Each row is a point on a landscape with many peaks, with its height.
A climber steps from a point to whichever of its 2 nearest points has the largest rise for the distance, and stops where none of them is higher. Distance is the straight distance between rows; heights are no part of it.
Z_49 (h 2.20): [  4 -32   3 -29  -7 -30 -14  -8  -9 -19 -29  -6 -45 -36  37  19 -29 -19
  -6   7  26  22]
Z_572 (h 2.18): [ -7   5 -54 -20 -72 -13  22  14  15  53  12  38  43  71  28 -19  21  -9
  45 -15 -24  29]
Z_999 (h 1.05): [ 29 -22  13  23  38 -18  24  35   4 -46 -35 -35 -62 -69  15  13 -77 -35
  15   4  -2 -79]
Z_683 (h 4.42): [ 28  16 -31   9   1  15 -17  25   8 -52 -24 -40 -37 -40   6  32  39 -24
 -18 -13 -21  25]
Z_230 (h 3.96): [-66 -40  -2 -30 -44 -27 -10  -6 -39  10   1  17  48 -22 -27 -31  53  90
 -42   8  32  20]
Z_540 (h 2.69): [ 13 -15   2 -38 -29 -33  18  -4  27  -7   2  21 -33 -42  33  27 -48 -42
  18 -14  33  19]
Z_187 (h 0.90): [  1 -16  39   4 -54 -27  73   6  32  17  26  58 -10 -16  18  10 -86 -18
  33 -39  41 -65]
Z_473 (h 3.90): [ 32  29 -40 -15 -43 -22  -2  46  -8   5 -29   6 -27  46 -27  67  -4   5
  31  30 -39 -12]
Z_823 (h 2.54): [ -2   7 -33 -27 -66 -56  24  38 -15  56  28  47  -5  68  43 -22   8 -21
  53  34 -31  42]
Z_729 (h 1.10): [ 48 -22  32  32  25 -27   0  22   2 -60 -54 -22 -53 -36   7  27 -50 -17
 -21  29  12 -56]
Z_204 (h 6.24): [-32  45  -3  15  58  14 -85  15 -10 -19  47  33  33 -61 -33 -20  49  49
  -6 -17 -11  63]
Z_436 (h 0.58): [-28 -16  48  25 -28  -2  50  -7  10  -9   4 -54 -11 -19  28 -23 -66 -65
 -10  -7   1 -51]
Z_925 (h 5.81): [ 14 -25  25   0  60   4  19 -15 -40 -31  -1 -51 -30 -90  39 -26 -61  -8
 -51   4  22 -60]
Z_245 (h 1.08): [  2   7  15   1 -34  14  19 -15  15   4   1 -82   3  72  18 -10 -45 -43
   9  13 -37 -32]
Z_486 (h 2.22): [  6   5  -5 -47 -16 -15 -27 -30 -16  19 -14 -10 -25  53  13  29 -29  21
   5   4 -12 -33]
Z_803 (h 5.77): [ -1  23 -90  45 -30 -32  19  41   5  -1 -27  19  45  12 -24  13  85 -43
  39   6 -35  33]
Z_933 (h 1.52): [ 60 -30  53  14   3  -7  23  -1  -3 -15 -48  31 -16  17 -15  35 -27  68
 -42  22  48 -99]
Z_376 (h 3.53): [-12 -53   4 -26 -23  10  16 -22 -23 -20   0  27  25 -20   2 -27  35  87
 -74 -11  32   2]
Z_351 (h 6.54): [  8 -18  29  28  32  34  25 -12  -8 -60   5 -51 -17 -77  38 -20 -19 -34
 -67 -23  21 -23]
Z_393 (h 1.37): [ 62 -16  70  45  41  -6  19  13  31 -10 -70  13 -28  12 -36  64 -18  30
 -22  39  42 -94]
Z_731 (h 6.15): [ -2 -30  18 -15  -4  33  37 -48 -15 -48  25   7  13 -58  24 -32  23  49
 -91 -33  55   1]
Z_460 (h 2.53): [-20  -2 -14 -72  29   6 -49 -52 -37  60  15  -3 -30  30   6  -6 -17  39
  -3  -1 -31 -12]
Z_709 (h 4.60): [ -4  -4  -5  10  -1  38   5 -34 -17 -20   3 -14  42  51 -25 -20  30  66
 -61 -11 -34 -32]
Z_167 (h 0.66): [-14 -26  40  19 -11 -16  65  22  16   2   7  14 -14 -33  11   0 -98 -48
  13 -27   1 -75]
Z_841 (h 5.04): [-77 -32 -15 -40  12 -22 -18 -10 -29   2  10  30  38 -57 -44 -40  63  67
 -19 -12  38  48]
Z_131 (h 1.31): [ 67 -10  56  43  12  -9  29  25  49  -7 -65   8 -38  36 -35  68 -25 -23
  15  38  31 -57]
Z_952 (h 4.15): [-42 -56  28 -12 -60  -8  34 -27  40  -3   6  11  19  30  42 -30 -34   8
 -15   7  31   2]
Z_489 (h 5.89): [-17  38   1  26  60  51 -47  32  16 -42  64  15  28 -39   3 -21  24  22
   1 -20 -23  65]
Z_97 (h 5.10): [ 23 -15   8 -39  33  17   8 -35 -53   9  21 -30 -25 -74  30 -20 -44  33
 -57   0  27 -56]
Z_127 (h 4.17): [-21  10 -23  32  25  -7 -11 -21 -65  19  14  -7  69   0 -81 -22  78  69
 -53  31 -17 -35]
Z_740 (h 1.26): [ 55  -4  69  39   0 -16  52  25  51  12 -42 -31  -6  44 -14  50 -65 -49
  19  58   8 -56]
Z_624 (h 5.64): [-53  -7 -12 -25  49 -10 -40 -16 -50  -9  27   5  22 -69 -51 -14  78  53
 -25  10  24  69]
Z_647 (h 2.80): [-35 -25  29 -60   8  35  -6 -65  -4  47  35 -17  13   6  38 -65 -55 -12
 -18 -23  21   7]
Z_254 (h 0.52): [-21  22  27 -20  16  63   4  16  18  36  48 -57 -17 -55  23  -9 -43 -80
  26 -61  14  12]
Z_47 (h 5.83): [-27  47 -34  15  53  20 -75  -3 -42  10  17   5  -2 -38 -30  -6  57 -13
  58   3 -25  93]
Z_191 (h 4.16): [ -1  -7   7 -46  13  36  13 -45 -42  12  35  -8   0 -30  20 -29 -28  66
 -86 -27  19 -55]
Z_597 (h 5.17): [  1  32  42  26  26  67  18   5  22 -52  59 -36  12 -32  19 -32  -3  15
 -42 -37  -5   1]
Z_303 (h 6.37): [-25  20 -45   4  37 -18 -59 -10  23  41  31  88  66 -33 -62 -34  56  10
  33 -47  10  70]
Z_934 (h 5.25): [ -6 -18 -46  24 -57 -41  13  35  14  -4 -45   6  28  40 -48  35  58  -2
  23  25 -29  12]
Z_916 (h 4.71): [ -5 -41  19   1   3  23  60  -7  -2 -58  -1 -12 -18 -80  20 -35 -16  11
 -86 -26  45 -21]
Z_60 (h 1.38): [  8 -15  49  -2 -25 -18  41 -11  24  -2  -5  48 -14   9  32  18 -59  17
   2 -10  62 -59]
Z_670 (h 1.23): [ 37 -15  51  43 -30 -15  31  17  41  10 -19 -53  -3  84 -12  15 -64 -60
  22  77 -21 -38]
Z_822 (h 3.12): [-44 -37  56 -40 -11  -1  30 -52   9  15  18 -16  -2  11  41 -38 -71   1
  -7   8  34 -26]
Z_978 (h 2.05): [ 11 -25  62  16 -21 -10  30 -12  13  -2 -32  65 -18  31   9  21 -37  85
 -12 -20  80 -82]
Z_771 (h 3.29): [ 18 -11  21 -18 -14   4   3 -37 -33  -1   1 -17  -8  10  17  12 -11  67
 -73   1   3 -78]
Z_329 (h 2.66): [-44 -10  13 -66  32  17 -29 -71 -24  48  45 -11 -14  26  32 -44 -29  39
 -22   1   0  25]
Z_282 (h 3.71): [-17 -22 -22 -38 -51   6  32  15  20  -3   8  32  -4 -12  45   0   1 -19
  12 -18  28  49]
Z_648 (h 5.09): [-24 -27 -37  20 -23  24  33 -22  20  -6   3  12  58  56   8 -44  41  34
 -32 -12 -40  -9]
Z_982 (h 6.16): [-11  38 -74  22   9  -1 -26  19  33  22  32  80  66 -25 -30 -21  69 -15
  32 -54  -2  60]
Z_748 (h 4.80): [ 11  35 -63   5   6  30   0  39  -3 -55   1   2 -26 -43 -12  30  57 -25
   0 -46 -25  47]
Z_320 (h 4.67): [-19 -18 -54  23 -21 -24  11  30  -3 -36 -58  -9  22   7 -51  15  66  33
  -6   0 -37 -18]
Z_858 (h 5.53): [-15  25  17   0  23  68  -6  21  32 -34  52  -8  14 -23   4 -18   2 -33
   7 -34   0  37]
Z_654 (h 5.95): [-13  44 -99  32 -21 -29 -10  24  21  16   2  50  49 -10 -38   4  98 -26
  34 -36  -6  34]
Z_970 (h 4.72): [-12  15  16   9  19  61 -14 -23 -16 -26  24 -14  10   3  16 -19  29  40
 -47 -26  -4  -4]
Z_441 (h 2.94): [ 41  16   3  -9 -64 -62  19  65   4  45  -3  48 -23  85  21  16   6 -22
  73  42 -12  30]
Z_529 (h 5.98): [-34  31 -38   7  60 -10 -64   8 -27   2  20   7  21 -57 -59   3  67  13
  13  -5  -5  71]
Z_83 (h 1.16): [  0 -15  43  26 -62   2  61   0  49  -4  -6 -67  16  81  17   1 -40 -57
 -17  59 -34 -24]
Z_474 (h 6.81): [-38 -37 -15 -24 -40   5  28 -24  18  -3  -7  11  27  61  28 -30  17  13
 -11  -3  -7  20]
Z_817 (h 5.46): [ 23  68 -42  52  31  13 -19  28  28  24  58  16  22  11  14 -36  27 -77
  53  17 -39  70]
Z_3 (h 5.41): [ 18  11 -14 -23  31  -6 -79 -16 -37   9 -16 -51 -50   6  15  12  -6 -38
  41  25 -45  65]
Z_15 (h 3.85): [-10 -45  40   7 -52 -40  12  -5  24  -6 -33  55  -4  35  -3  27   0  60
  -6  27  63   3]
Z_48 (h 4.73): [ 15  35 -41 -28   7  -4 -49 -27 -44  69  -4 -18 -17  84  -7   1 -26 -13
  74  10 -60   6]
Z_681 (h 0.51): [   0   48   36  -18   39   60   -6   14    0   11   38  -74  -33 -100
   17  -14  -37  -54   20  -56    3  -40]
Z_865 (h 4.58): [ 27  28 -72 -19 -47 -21  -1  58   5  -8 -31  21 -23   9 -10  46  33 -21
  32 -10 -45  11]
Z_877 (h 4.30): [-14   1 -44  29  11  -9 -13   0 -33   9 -34   1  54  28 -59 -10  79  52
 -32   5 -52 -31]
Z_349 (h 4.97): [ 28  52 -46  -1  11  26 -40   0 -26  56  22 -30   8  68  16 -16   5 -45
  69   9 -76  24]
Z_401 (h 6.61): [  7 -41  67  27  -7 -50   0  -6  21 -14 -63  29 -17  36 -31  37  10  34
   3  45  75 -13]
Z_751 (h 6.55): [-29  32 -18  -4  76   0 -91  -9  14  31  46  89  38 -41 -26 -38  25  23
  20 -14  -7  76]
Z_391 (h 5.69): [  7  54 -39  38  60   0 -68   4   7  22  30  47  26 -10 -17  -2  47 -50
  73   8 -28  79]
Z_997 (h 5.65): [ -5  29 -23  18  46  10 -62  -1 -34 -12 -13 -55 -19 -16  -5  12  44 -37
  15   3 -39  76]
Z_604 (h 3.32): [ 52  32 -21 -22 -44 -52  -5  42  -1  25 -14  47 -51  67   7  71  -5 -16
  60  29  -6  11]
Z_905 (h 5.26): [  6  26 -76 -15 -22  11  21  50  13 -24   2  32  12 -23   2  34  46 -38
  34 -38 -20  52]
Z_609 (h 5.40): [ 19 -44  61  58  47 -41  37  -5  37 -14 -59  11  -7  24 -12  23  -7   7
   1  59  83  -6]
Z_138 (h 0.54): [-16  -3  31 -17   2  17  37 -19  16   5  16 -54 -20 -64  17 -16 -64 -84
  -1 -17   9  -7]
Z_438 (h 2.39): [-15 -28  11 -22 -32 -44 -30 -28 -13  19 -31  35 -19  46  -6  25  -9  48
   6  25  10   3]
Z_209 (h 5.19): [ 26  39 -20  -1  28  37 -61 -11 -52  21  12 -62 -33  42  19  -9  -5 -56
  81  24 -61  58]
Z_607 (h 1.20): [ 59 -14  30  17   3 -22  -8  30  20 -33 -65 -32 -40  18 -16  60 -32 -15
 -12  48  -3 -20]
Z_715 (h 1.02): [ 15  22  29   3  -4  51  25  -7   3  -2   4 -97   3  27   7  -3 -33 -20
 -22 -25 -32 -81]

Where does a climber stop that starts at each point below?
Z_486 => Z_474
Z_934 => Z_751
Z_823 => Z_905
Z_254 => Z_978
Z_715 => Z_978
Z_681 => Z_978
Z_729 => Z_978
Z_349 => Z_204
Z_48 => Z_204

Call two points neighbours if one is among the 2 nearest of the other. Go from one point of each pair to the other, from neighbour to neighbour, staying as high as possible. Name the lowest point that can't be avoided.
Z_204 and Z_401 => Z_486
Z_731 and Z_474 => Z_376
Z_905 and Z_204 => Z_683
Z_474 and Z_204 => Z_709
Z_731 and Z_351 => Z_916
